Points, in no order, along strands that fork and pass close to each other.
(in the rows, 128 means zero)
Two points are linked if the straight distance between their rows is under 121. Some points are linked to none.
nasi: [ 99 164 194  99 109 107  88  80 144 108 102 140 139 169 139 131 198 154
  96 123 105 171 130 103 116 126]
lis: [193  79 136 135  99 134  94 132 123 129  88 145  95  92 134  98 144 148
 114 146 143 144 177  96 132 120]
sepav: [107 105 128 119 105 143 118  87 170 108 155  97 152 102 186 153 133 103
 148 106 161 118 116 170 144 115]
limen: [183 188  98 158 119 121 144 181  56 136 109 154 105 135 121 101 120 183
 128 148 109 116 199 117 150 120]
zabu: [ 85 116  99  73  76 128 110 129 133  86 124 113 200 138 161 126  92 122
  90 131 121 132 140 128  86 174]
zego: [ 76 102 146 126 166 118  90 119 135  92 112 107 183  50 132 138 144  91
  93  68 143  82  99 159 143 120]
Loz: [132 113 168 151 102 106 147 127 100 126 112 136 101 118 119 103 163 192
 194 144  98 117  96  78 159 125]
somen: [107 135 109 138 159  94 149 150 108 128 153 135 123 117 177  51 177 154
 105 134 135 157 141 155  99 165]
zuzom: [133  78  58 124 166 182 111 106 114 112 110  95 156 129 147 163 141 124
 143 109  83 119 157 142 118 129]
Kopo: [143 114  90 116 112 101 119 141 108 145 107 123 121 130  96 126  76 143
 128 122 114 127 113 122  99 155]
vuraz: [166 119 141 167 160  96 140 149  86 158 122 189 139 178 166 133 156 153
 144 136 164 144 143 147 164 104]
Sopu: [107 118 118 103 128  71 147 129 100 131 114 107 125  58 114  61 118 120
  72 159 158  88 113  88 119 172]
feg: [155 151 137 150 128  78 109 151 131 139 101 120 113 151 118  74 150 150
  96 136 142 158 142  95 134 150]
lak: [202 154 127 151 152 124 166 216 147 149 136 154 109 165  57 133 119 102
 152 142 135 148 146 134 135 116]
tefaz: [147 117 177  63  74 131 136  77 163 129 111 145 111 113 130 169 150 129
 165 130 153 135 114 125  98 101]
fubo: [ 99 121 112  87 131  87 147 131 144 132 114 122 115 171 120 138 156 163
 152 154 111 152 109 106  75 140]
rezas: [107 141 128 144 173  97 141 138 103 104 140 139 136 123 151  17 184 157
  82 120 102 136 134 104 102 189]
sapub: [ 90  81 123 161 109 145 130 137 123  90 151 100 111 153 151  77 127 128
 155 173 105 118 121  90 148 166]
lemi: [ 69 161 148 130 139  55 123 113 111 152 135 142 108  69 118  86 109 100
 130 107 192 122 138 160 152 137]
gozo: [ 91 128 116  97 144  77 163 133 162 162  99  94  88 161  78 131 126 123
 141 168 138 139  84  94  80 149]
vame: [166 165 114 141 121 160 150 174 159 150 130 113  71 171 122 164 129 165
 149 171 101 116 139 101 109 113]
kuf: [128 140 162  45  81 117 160 100 175 106 108  88 193 135 146 129 153 121
 179  85 158 124 119 135  70 128]
sevik: [100 119 119  47  97  98 156 111 137 116 110  88 221 128 125 118 135 143
 158 101 149 116 108 102  85 144]
mulu: [120 145  94 134 136 144 148 109 147 133 162  79 110 163 122 152 132 178
 145 145  80 127  92 161 116  97]
rer: [149 109  96 122 155 135 154 120 142 132 137 102 119 173 104 181  98 168
 148 151 106  97  67 154  99 122]
zod: [141 111 166 137 152 140 148 150 131 164 158 148 105 149  82 168 180 101
 170 108 103 184 120 107 142 109]
vivus: [ 96 151 138 131  94 117  66  83 137 132  91  88 165 175 169 106 126 125
  99 127 135 128 138 101 144 163]
tol: [143 133 199  79 122 133 129  96 186  86 113 123 164 123 138 162 131 147
 106 100 171  81  81 184  77 108]
dulu: [131 114  87 121 130 106 148 180 140 164 132 105 139 129 112  99 160  96
  94 145 125 168 135  58 122 174]
vadi: [121  87 147 110 115 116  78  92 127 115  84 107 206 111 132  96 137 151
 127  70  99 123  99 118 122 110]
folu: [175 157 117  86  90 169 131  91 133 107 108 128 104 128 133 148 162 179
 143 147 106 110 179 101 103 143]
Ferum: [168 141 115 145 119 160 149 167 161 159 165 161  98 166 129 122 164 140
 126 153 120 204 174 134 147  60]
gabu: [185 167 155 129 106 157 133 135 101 169 108 157  69 103 112 144 153 144
 170 145 144 109 183  99 147 127]
Nilu: [108  99 118 138 178  98 114 119 116 107 133 127 134  28 130 143 161  84
 108  84 145 125 112 165 142 116]
Gedi: [160 106 108  98 124 139  82  72 121 169  60 147 159 164 125 167 123 164
 133 121 124 122 148  95 121  95]
Faruf: [155 166 163 192 147 155 142 224 111 129 116 168 112 147 140 142 137 134
 194 162 112  99 215  95 126 121]
sopa: [138 165  92 151 141 147 132 121 129 149 160 115  99 154 142 115 149 171
 124 135  93 149 136 173 124  99]
Bufog: [161 161  89  78  65 188 136  78 135 119 135  98 157 139 175 159 137 154
 138 146 130 105 185 119 131 124]
bufe: [148 121 150  53  74 142 147  87 186 118 102  96 139 141 143 151 168 121
 181 124 145 135 134 115  81 129]
zodon: [123 115 162 135 133 159  51  91 160 114 127 150 158 135 159 149 128 134
  74  90 112 132 122 159 121  82]
muv: [163 138 131 149 100 152 131 105 129 177 126 127 113 163 119 139  97 155
 185 114  90 114  70 120 148  88]
tomu: [182 168 133 131 115 178 124 132 107 121  93 129  83 109 122 151 152 182
 145 167  93  84 201  66 129 136]
padim: [158 152 150 139  82 116 113  87 156 153 117  90 108 154 121  97  88 143
 156 110 114 108  52 145 131 111]
Fego: [133 111 109 103 119  82 135 143 125 146 118 124 141  85 121  87 109 114
 103 122 150 118  90 115 106 185]
dapi: [ 97 125 148 103 107 117  96 132 164 128 130 133 165 101 109 121  68 106
 120  58 117 118  61 164  99 115]
bubol: [110 135  78 153 163 102 132 149  88 137 115 125  95 112  92 121  71  59
 134 129 171 132 178 126 157 169]
lutun: [142 106  96  69 125 248 142  70 159 112 117 144 186 143 142 165 126 146
 143 159 130 121 174 104 127  64]
rifat: [121 131 122 147 178 118 128 155 163 130 170 158 111 109 120  93 144  54
 120  67 151 178 149 168  94 176]
tos: [163  90  89  83 134 137 122 104 171 144 101  80 148 109 101 137 160 162
 141 103  97 131 109 124  65 120]
Dup: [125 103  71 118 158 101 149 147 142 132 165 112 116  71 160 142 154 117
  90 138 162 146 130 178 103 139]
nenu: [147 100 110 143 151 158 104  90  89 114 105  94 131  93  78 174 104  87
 168  99 117  92 136 122 174 131]
Vuge: [108 111 151 163 125 155  97  96  95  92 141  77 130 114 115 110 129 122
 124 130 106 129 126 133 177 124]
Nir: [ 74 117  92  94 150  97 106 135 118 115 133 106 186  74  86 145  90  94
  64  92 126 118  99 154 105 150]
sel: [178  83 148  93  76 130 112  88 144  98  96 109 168  91 106 130 137 177
 135 133 129 112 109  77 133  71]
mifo: [106 144 161  85  89 110  79  83 170 100  77  60 207 145 111 132 126 149
 112 115 147 122 131 108 132  90]
netuz: [161 149 119 112 140 145 120 116 175 178 144 193 104 137 160 129 149 129
  99 108 145 189 162 175 100  65]
defe: [145 113  95 115 101 120 123 126 108 109  86 115 127 167  76 155  58 181
 142 162 106 100 111 100  98 135]
vuv: [119 117 118 157 137 135  91  89  98 107 125  86 131  85 123 129  89  82
 120 113 136 105 140 149 174 132]
sope: [160 143 126  64 120 217 145  52 187 107  97 130 151 192 144 169 139 161
 141 160 124 115 157  90 103  83]
gekir: [120 143  88 162 165 137 165 217 117 162 139 112 104 135  75  98 102  93
 171 130  97 127 152 102 127 168]
Puzul: [158  76  95 117 147 124 131 112  95  92  95 110 162  90 178  97 133 148
 121 118 110  81 110 154 105 169]
noga: [138 168 150 106  90 131  94 117 149  63 113 100 168 119 160 126 116 172
  48 135 138  76 133 152 109 150]
tam: [139 102 168 118 137 181 147 115 121 150 128 155 110 150 116 182 187 130
 192 120  78 138 129  99 122 106]
fogup: [151 115 111 120 109 132 127 158 125 163 139 116 145 135 112 156 159 123
 112 138 103 176 124  77 149 141]
zaz: [ 54  98  73 112 143 141 172 129 102 108 155  88 127 101 127 153 135 102
 187 143 121 106 138 132 137 152]
Moga: [ 94  91 118  81 114  96 111 116 135 119 105 111 225 104 149 112 128 139
 112  84 126 119  84 123  90 128]
sil: [ 72  86 130 133 123 129 115 171 186 124 168 128 129  85 147  81 124  47
  91 104 143 158 131 111 124 150]
Mepam: [ 74 115 168 156 170  88 163 133 124 121 150 126 100 186 118 112 167 142
 141 180 144 156  93 124 148 128]
Somir: [191 121  94 156 131 163 139 131 112 174 171 188 123 120 135 163  89 115
 109 116 129 153 120 134 164  90]
Mimot: [ 98 139  85 128 123 140 149 200 121 169 105  93 100 106  88 117 111 127
 181 134  72 110 159  86  90 160]
lodek: [178 122 141 192 154 129 124 174 126 102 156 140 109 114 129 100  96  72
  76 130 165 139 145 160 151 164]
tetog: [ 86  93  93 139 167 144 172 147  87 108 167 120 118 131 111 172 137 133
 174 139  89 113 119 154 112 154]
gazog: [147 128 143  89  90 175 151  71 149  89 107 149 141 188 146 161 127 187
 157 175 123 106 131  81 121  78]
Foz: [164 120 123  86 104 175 104  64 145 166  81 175 167 165 127 184 106 149
 109 158 125 125 125  56 145  88]
nov: [141 146 163 153 174 111 124 136 154 138 150 158 105 135 112 130 132  63
 132  78 168 168 119 169 123 149]
rakip: [169 108 137 152 140 145 131 125 136 151 129 185  72 188 136 175  90 133
 136 160 155 136 131 143 131 103]
giru: [194 174 146 135 142 129 172 167 158 162 122 140  60 175  72 158 132 129
 143 162 133 144 126 122 103 110]
Kor: [ 76 127 147 131 150  93 131  83  97 116 132 125  93  91 113 125 122 103
 169 119 182 103 131 175 142 157]
pote: [125 140 102 111  92 101 128 143  91 115 159 160 147  89 159 106  99 154
  84 106 114 135  99 173  98 157]
molos: [147  80  87 156 142  95 146 196 115 173  78 122  82  89 107 114 107 120
 178 149 148 105 152  93 125 126]
Sakom: [117 165  85 174 139 107 137 183  74 170 129 133 131 179 114 140  98 149
 147 144 107 146 157 117 161 103]
losoz: [115 135  82 150 165 113 115 121  72 145 101  95 110 108 116  52 130 144
 134 117 100 107 156 142 127 151]
sopez: [ 82 151 100 115  91  97 135 136  91 137 116 129 112 122 149  73 155 144
 150 151 128 144 178  91 135 170]
Sofef: [104 147 122 148 107 121 123 132 103 161 127 117 109 115 146  78 146  94
 156 125 149 151 174 117 171 159]
kez: [116 134 122 141 117  87  95 124 155 132  92 115 116 172 173  91 138 145
  82 160 158 132 145  92 125 177]
tedaz: [121 141 100 140 166 103 172 178 100 158 155 116 149 111  90  56 150  85
  84 132 127 147 150  84 143 174]
zifer: [165  96  87 111 145 175 142  99  88 115 102  79 178  75  91 188 123 123
 183 103 104  74 135 111 160  87]
gose: [123 154 122 151 171 123 152 123 114 142 139  95 130 136 135  47 167 132
 117 115  99 108  91  93 119 205]
sak: [150 162 129 164 187 128 174 171 146 145 141 112 100 172 111  53 162 114
 146 129 120 128 117 123 114 182]
suna: [162 128 169 150 107 146 137 152  97 149 119 166 105 125 105 130 167 180
 186 136  76 139 132  52 160  86]
salom: [160 152 119 187 146 141 152 228 133 171 136 119  96 153  60 154  83 105
 169 131 103 121 146 106 138 108]
susa: [ 74 126 116 126 155  93  96 135 149 141 137 127 148  83  95 110  80  75
  98  66 136 133  85 143 122 136]
tumu: [ 86 129 133 108 127  80 143 115 163  80 113 121 103 171 118 137 180 185
 116 177 112 166 108  84 103 122]
ziga: [122 121  98 117 114 165 158 124 102  98 136  88 135 126 129 183 121 168
 190 169 113  63 147 138 136 112]
tetot: [106 159 157 164 112 135 153 217 132 133 109 138  89 160 144 128 163 150
 193 167  95 124 185  59 114 139]
bimu: [172  92 160  98 107 160 119  71 107 103 128 129 136  77  86 153 130 157
 140 141 126 107 124 121 144  79]
debod: [149 157 137 187 159 133 170 204 105 131 132 154 104 176 142 142 169 152
 179 179 133 111 187 127 154 100]
zul: [153 122 128  84  92 163 118  68 170 179 104 186 143 175 135 171  97 117
 124 141 130 150 104  97 120  59]
gisid: [155 112 182 129 128 125 119  84 147 119 126 187  94 160 146 178  90 102
 138 123 172 122  99 165 117 125]
vama: [198 132 181 144 136 167 143 107 119 153 146 214  90 124 116 171 140  89
 165 104 156 153 137 122 158 127]
Ruf: [157 135 145 125 133 146 127 113 122 130 172 149  98  85 133 145 162 127
 126 112 128 156 154 166 133 121]
Dob: [182 119 104 160 157 108 143 189  98 101 152 148 116 106 117 107 119 120
  68 146 134 163 149 170 134 129]
meput: [164 122 118 106 106 175 128  86 155 161 152 205 125 131 143 158  78 118
 108 119 133 157 107 128 132  79]
Luk: [ 89  97 185 118 142 139 104 132 134  50 112  74 201  73 105 139 138 116
  71 111 136  72  94 147 142 127]
raz: [128 161 115 123 136 145 145 110 136 188 137 166 101 195 156 166 153 123
 167 110 101 167 118 141 110  79]
gobik: [104 148  75 165 202  79 165 170 130 145 157 135 160 150 120  78 140  59
 115 128 189 141 152 144 179 130]
Lora: [189  96 159 109  81 139  78 107 152  99  96 133 126  78 130 105 120 168
  77 146 133 118 130 102 118 101]
dafi: [ 80 125 191 120 146  85 123 130 151 124 149 151 114 153 113 167 161 111
  97 139 140 193  98 160 115  81]
Manug: [ 93 143 114 106 164  86 132 130 121 149 148 128 147  93 165 119 183 145
  83 118 144 143 129 175  95 152]
Luf: [175 118 112 132 111 117 112 104 134 147 138 141 124  76 134 168  93  92
 125 102 174 126 112 139 153 134]
gal: [127 133 114 133 148 121 133 117  81 104 183 142 110  38 111 153 144  99
 116  92 136 158 147 172 155 113]
zoki: [159 146 134 156 122 196 134 112 123 168 109 158 114 161 138 156 101 174
 190 138  72  74 105  94 145  70]
sigu: [ 97 151 138  96  76 100  86  91 157 105  72  69 204 143 151  83 104 142
 110 102 158  94 131 103 125 139]
simo: [ 87 156 157 139 112  95 141 130 158 145 152  89  76 121  87  50 128 113
 147 140 131 154 110 117 143 111]
runip: [123  94 140 152 131 133 113 154 172 119 157 109  93  79 124  57 129  93
 122 110 128 157 136 141 118 134]
feniv: [ 99 128 157 129 130 148 119  63 121  90 159 129 156 187 142 170  99 162
 116 146 111 119  88 167 142  85]
Lasi: [170 128 118 155 139 126 129 133 104 148 121 194 110 201 183 154 123 166
 109 172 154 137 154 131 140 114]
sur: [ 82 112 169 127 125 153  76  88 183  98 131 124 156 135 168 146 128 104
 132  82 136 119 115 175 125  91]
Seb: [160 108 110 125  81 206 151 117 122 109 138  96 139 112 119 166  87 147
 177 147  99  78 136 110 151  91]
debi: [116  99  49 124 159 117 148 146 136 108 170  99 107  87 122 146  97 111
 102 136 131 135 111 179  99 144]
teg: [168 119 159 158 160 131 118 105 139 154 117 180  94 162 111 167 115  74
 168  81 149 147 107 139 137 133]
Toza: [144 130 140 145 147 157  79  93 141 152 134 171 123 152 171 122 146 147
  80 104 119 166 158 157 121  79]
pivun: [137  90  82 112 153 108 129 112  90 128  89 100 157  58 153  85 123  93
 116 110 138  82 110 133 113 191]
dem: [115 141  94 181 193 100 158 171 142 158 156 103 133 175  97 118 145  85
 128 137 149 160 121 143 164 130]
Dipa: [122 102 155 139 139 125  84 149 121  96  97 146 163 109 179 115 117 134
  57 112 142  87  99 153 110 171]
Puz: [ 60 128 129 140 176  98 113  98 139 114 139  83 117 151 107 138 123 127
  98 152 142 135 113 169 132 114]
ver: [114 157 121 167 129 131 156 172 118 137 157 105 113 151 134  56 161  90
 142 164 141 158 181 110 179 148]
fanu: [ 72 131 105 121 157 106 145  90  76 128 131  93 108  73 113  60 110 112
 158 120 137  86 145 160 134 163]
fif: [108 144  95  76 103 128 109 103 138 100 134 121 165 165 147 146 131 163
  92 133 106 151 142 140  72 160]
Vamum: [124 178 180  87  68 137  80  70 163 108 108 128 155 137 150 121 158 161
  84 113 117 140 143 115 113 100]
Reden: [121 102  91 127 168 146  91  98 115 104 140 125 140 108 124 160 121 118
  93  99  99 143 147 177 106 121]
Vok: [144  85 133 103 121 126  66  75 102 123  56 120 190 137 133 131 140 162
 130 106 120 115 143  92 128 124]
lapeg: [125 161 152 134 147 137 126  94 128 167 148 158 124 195 167 140 173 118
 140  94 100 175 112 164 117 125]
nof: [129 157  87 163 121  96 136 201  60 142 121 154 148 169 108  84 107 136
 120 137 101 170 163  90 160 147]
reso: [109 114 127 151 109 146 158 164 104 114 147 107 101 143 101 116 117 131
 165 165  83 121 122  79 141 175]
kelov: [137 132 130 103 112 174 146  72 121 127 150 167 141 180 154 176 106 175
 126 168 124 112 103 127 140  88]
buru: [ 69 140 215 110  94 117  76 143 169 121  79 160 159 137 136 153 114 115
 101  66 153  79  72 158 134 108]
bago: [ 82 173 128 128 109 106 166 182 112 130 117 161  97 173 135  86 167 142
 174 160 117 146 193  64 123 174]
zof: [110 135 117 110 136 104  98 119 102  63 105 100 167 108 160 107 118 170
  44 139 132  77 119 156  98 162]
gepok: [111 121 149 147 109 141 126 150 166 119 166 100  75 132 117  66 133 123
 135 128 107 185 133 141 122 109]
Tede: [ 71  64  97 175 157 140 144 141 106 107 147 109 114 120 150  58 107  87
 124 161 114 122 135 110 148 148]
pigen: [127 167 174 103  62 142  98  87 156 122 142 114 187 113 145 132 117 137
 109  86 120 118 106 140 141  89]
Nem: [122  82  85 177 171 126 142 159 139 116 166 155 115 120 157 100 128  57
 157  82 151 178 140 148 136 143]
toze: [146 136 164 153 100 119  71 126 163 127 108 140 113 132 165 139  64 105
  71 124 176  92 103 163 136 154]
vageb: [ 73 150 172 161 126 124  99 135 111  99 154 132 136  91 144  89 104  86
  81  96 130 115 118 162 161 157]
buv: [118  79  54 125 134 131 132 136 142 100 162 146  98  97 128 158  88 109
 160 106 142 148 129 166  96 123]
dezuv: [ 59 169 162 149 147 111 113 182 128 117 146 171 118  71 146  80 104  81
  54  83 157  83 118 165 154 160]
tege: [161 121 120 125  99 153 121  69 127 109 148 136 160 100 172 179 102  98
 135 105 171  95 120 149 163 121]
Famid: [162 152 106 161 106  97 126 171  37 143 106 151 139 124 134  91 130 144
 112 122 116 155 176 107 178 121]
resi: [140 162  84 139 110 141 159 204  95 163 124 113  96  82 108 152 122 154
 171 151  83 106 178 104 118 114]
Fifuv: [122 128  80 148 162 138 145 151 105 151 125 116 102 127 115 163 101  70
 163 133 146 103 149 119 129 207]
sor: [120 123 117 132 158 170 153 142  91 125 124 125 113 125 130 179 143 178
 198 149  78  76 137 130 101 123]
Sigo: [176 147 119 170 144 150 174 203 147 131 164 153 120 187 133 123 168 129
 156 170 130 164 182 144 161  83]
tenuz: [162 118 104 137 168 100 142 177  87 136 127 108 127  72  87  83 145 104
  87 120 123 152 145 130 136 145]
nat: [129 125 117 156 162 117 144 123 132 170 127 102 119 156 133 144 122  93
 160 134 152  92  90 115 150 187]
felug: [130 102 148 163 135 128 158 139 102 142 138 117 127 131 159 132 206 164
 177 143 103 127  98  94 166 133]
mizab: [ 91 160 130 136 166  66 170 171 127 140 168 161 157 122 113  59 136  51
  97 133 205 141 157 138 156 144]
Nodat: [150 111  96  93  96 207 120  72 130  91 132 123 174 146 159 167 106 137
 122 140 126 121 183 127 133  98]
vug: [ 92 127 175 122 109 110  72 148 192 112  94 143 138 123 162 137  77 106
  88 103 177  67  91 177 118 136]
supe: [175 126 149 134 136 177 140 103 107 132 162 146  88  90  84 149 135 145
 142 134 110 134 144 135 148  88]
zok: [ 88 125 107  87 150 136  85 121 126  89 123 117 195  90 102 178 105 114
  68  71 108 126 133 178  90 121]
Pak: [138 188 125 142 168 179 172 128 138 207 125 192  98 185 137 199 140 119
 172 137 105 133 130 119 127  49]
zemu: [171  89 106 162 121 136 159 146  96 148 146 148 103  84 154 157 138 136
 150 162 152 115 136 119 177  96]
desev: [102  74  83 138 127 140 139 160 153 131 153 148  95 120 130 123  99  84
 189  93 120 172 131 136 108 131]
nete: [170 119 160  81  91 145 144  98 138 120 125 148  64 125  87 173 113 147
 163 169 154 123 138 133 105 110]
rurol: [138 156 165  77  80 130 123  96 144  93 119  78 214 123 109 140 100 143
 119  89 155 109 130 140 121  88]
Veka: [114 125 100 138 168 107 113 123 104 110 119  86 121  73 115  33 130 152
  73 122 101 108 116 141 100 142]
Zapam: [143 139 107 155 104 140 133 146 142 135 140  78  82 155 105 141  96 130
 134 170 111 114 116 112 147 141]
Senok: [107 158 197  82  94 123 134  96 155  73 152 121 120 142 132 168 155 143
 107 167 146 129 109 144 100 138]
tesas: [ 77 141 197 102 132  74 101 107 137 131  99 143 134 162 112 143 164 132
  94 137 132 178 119 122 103 107]
Miket: [133 137 165  92 115 131 138 110 124 100 143 137  86 147  85 183 123 125
 123 163 138 148 140 143  98 155]
saved: [158 157  97 152 149  81 144 166  94 120  91 147 102 142 121  70 143 196
 125 144 115 131 165 102 114 157]
Vab: [120 108 191  99 101 109 114 111 161  57 109  83 176 121 103 117 104 168
 103 138 149  89  68 119 116 113]
davib: [137 116 164 166 126  89  98 169 146 124 131 161 112 113 141 124  78  77
  77 122 193 133 123 154 145 153]
vusa: [103 143 148 130 101 101 111  88 138 129 123  83 136 135 104 105  83 127
 140 116 133 113  77 140 147 135]
biped: [155 134 176 113 127 197 143 100 113 170 121 185 125 128  96 155 180 159
 175 126  75 131 123  71 153  75]
vinar: [148  95  66 148 177 162 116 134  75 130 109 113 133 116 163 165 156 101
 126 124  99 112 168 136 144 168]
situz: [120  73  78 169 169 140 123 151  90 106 112 120 112 124 163 111 119  95
 130 142 125 126 168 142 143 155]
vil: [163 130 123 101  86 154 135  97 147 138 141 103 156 135 132 168 156 148
 137 140  99 131  99  96 138 125]
Fuda: [127 130 179  97  98 121 144  96 149  58 148 153 108 169 130 163 164 193
 106 178 109 155 102 104 108 107]
lazi: [ 58 126  84 144 129 122 141 128  98 116 170 102 114 122 109 127  86  96
 147 143 127 143 133 145 152 130]
dul: [176 146 175 104  93 164 131  77 106 156 121 177  93 102 125 161 140 111
 185 114 146 119 153 117 158 130]
mot: [146 129 117  96  71 119 116 127 133 130 149 149 155  73 143 120  84 121
 120  67 116 138 101 167  95 140]
suke: [ 75  98 125 117 103 138  96 162 165  91 148 151 120  82 162 113  88  62
  81 107 158 142 154 153 102 176]
pip: [172 141  98  95 121 143 154 119 132 142 111 135 109 167  96 206  80 182
 137 176 116  83  99 118 104 115]
zed: [112 137 165 177 170  70 130 124 115 142 127 151 112 172 141 120 146 143
 121 148 176 143 107 165 160 108]
fofu: [125 170 138 113 118 108 102 120 105 110 141 158 139 152 156 131 131 178
  72 126 110 144 113 165  91 147]
Bov: [178 158 173 124  91 129 114  88 171 129 126 103 143 132 149 134 182 157
  91 128 109 128  68  88 135 145]
Lofaf: [112  80 134 123 143 139 107 135 107  68 124 137 182  77 171 107 117 116
  86  89 104  88  94 172  94 162]
beme: [ 79 184 157 142 180  80 147 175 147 141 161 172 123  86 110  68 112  52
  81  78 193 116 128 158 134 152]
mup: [117 119 157 134 150  94 151 164 154 146 157 129  97 171  86 141 151 101
 132 138 118 204  91 135 115  89]
taz: [101 138 145 100  95  66 146 123 142 174  87 115 106 186 111 144 118 109
 167 158 157 127  74  78 120 158]
Pap: [135 166 138 147 144 168 151 129 126 188 107 169  97 171 139 204 109 150
 183 157  98  82 119 106 121  68]
veb: [137 144 111 142 138 126 131 143 178 159 165 150 103 166 145 132 145 104
 117 114 143 212 162 170 122  73]
des: [154 153 137 157 124 112 130 125 142 159 139  88 139 134 160  94 178 138
  95 126 116 129  74  95 146 188]
votal: [ 85 150  69 154 136 112 141 129  86 152 155 112 129 159 125 150  91 131
 150 124 103 136 116 154 159 117]
nal: [168 108 102 113 118 227 152 101 122 113 126  93 197 135 107 187  85 130
 175 117 107  81 140  97 158  85]
gikig: [103 149 161 154  95 127  96 126  75  97 159 113 159  92 129 106 117 123
  73 108  93 129 104 140 175 150]
Nor: [132 103 117 105 133  99 128 161  84 102 115 109 125  20 103  90 128  96
  59 144 130 135 132 119 136 151]
fini: [110 140 161 124  97  96 115 109 141  88 113  87 136 131 110  99 114 161
 101 155 134 108  79  83 128 160]
zakov: [ 58 100 127  88  85 138 104 144 152  72 127 126 181  95 185  92  95  98
  99 106 138 104 151 151  92 161]
Sal: [ 45 143 220  92 117 108  84 134 148 109  94 150 166 126 144 123 167 141
  94  88 131 111  89 151 112 137]
birud: [ 66 159 139 139 140  74 140 116 134 163 145 118  87 119  89  57  83  87
 133 129 175 128 128 142 146 129]
zugev: [ 99 122 140 126 109  88 131  96 134 168 110 104 138 151 125 124  98  95
 157 133 161 109  78 104 148 160]
remes: [154 103 107 141 123  98 153 173 105 158 101 135  88  98 116 153 130 179
 159 178 152 106 145 102 143  88]
Neneg: [124 142 118 159 144 146 138 162 157 130 152  96  80 183 110  90 154 150
 149 141  88 180 152 132 114 113]
Dus: [182  81 142 167 146 123 110 160 139 126 117 128  95  85 142  67 160 120
 119 126 158 148 163 142 145 121]
Digob: [187  68  96 150 137 137 131 123 116 137 146 156 120  84 146 173 119 121
 109 126 142 128  96 145 153 104]
fogu: [100 163 140 127 138 116 121 120 106 130 141 149 145 194 141 114 157 143
 121 104  83 177 122 140 103 163]

A fork is a point with three links, a tip a point with one. Leave the first point through the second and follow the links. Name the first fork or tip that comes.
tetot; Faruf: Digob
somen; Manug: teg
vame; Zapam: fofu
Dus; lis: Luk
votal; lazi: dem
vadi; Moga: zugev
limen; saved: felug
reso; Zapam: resi
Luk; zego: runip
nov; rifat: gose

Follow the links from the first point to the second, and from the first to the third. Name the last point that the two ways share.
vinar; Kor; bubol: fofu
losoz; Nir; dulu: gepok
tedaz; Kor; Luk: gepok
zof; fogup; Sal: tenuz
Nir; padim; pivun: fofu
toze; Neneg; zof: Fego
vug; Dipa; somen: tenuz
debod; remes; bufe: Digob
remes; Faruf; fubo: Digob

Name the points in between on the shortest way along the links from the first point to the second, in order.
molos; sevik: remes zemu Digob Somir meput zul Foz Gedi Vok vadi Moga
sil; Dob: runip gepok Neneg sopa mulu rer pip defe Kopo Fego Sopu Nor tenuz
zego; lemi: Nilu gal Ruf supe bimu sel Lora lis Dus runip gepok simo birud
zugev; Kopo: vusa padim muv zoki Pap Pak raz lapeg fogu fofu fif zabu zakov suke sil runip gepok Neneg sopa mulu rer pip defe
Loz; mifo: suna biped tam zod mup dafi tesas nasi Vamum pigen rurol
gisid; Kopo: teg nov rifat Nem desev buv debi Dup Manug somen rezas gose des Bov vil fogup dulu tedaz tenuz Nor Sopu Fego
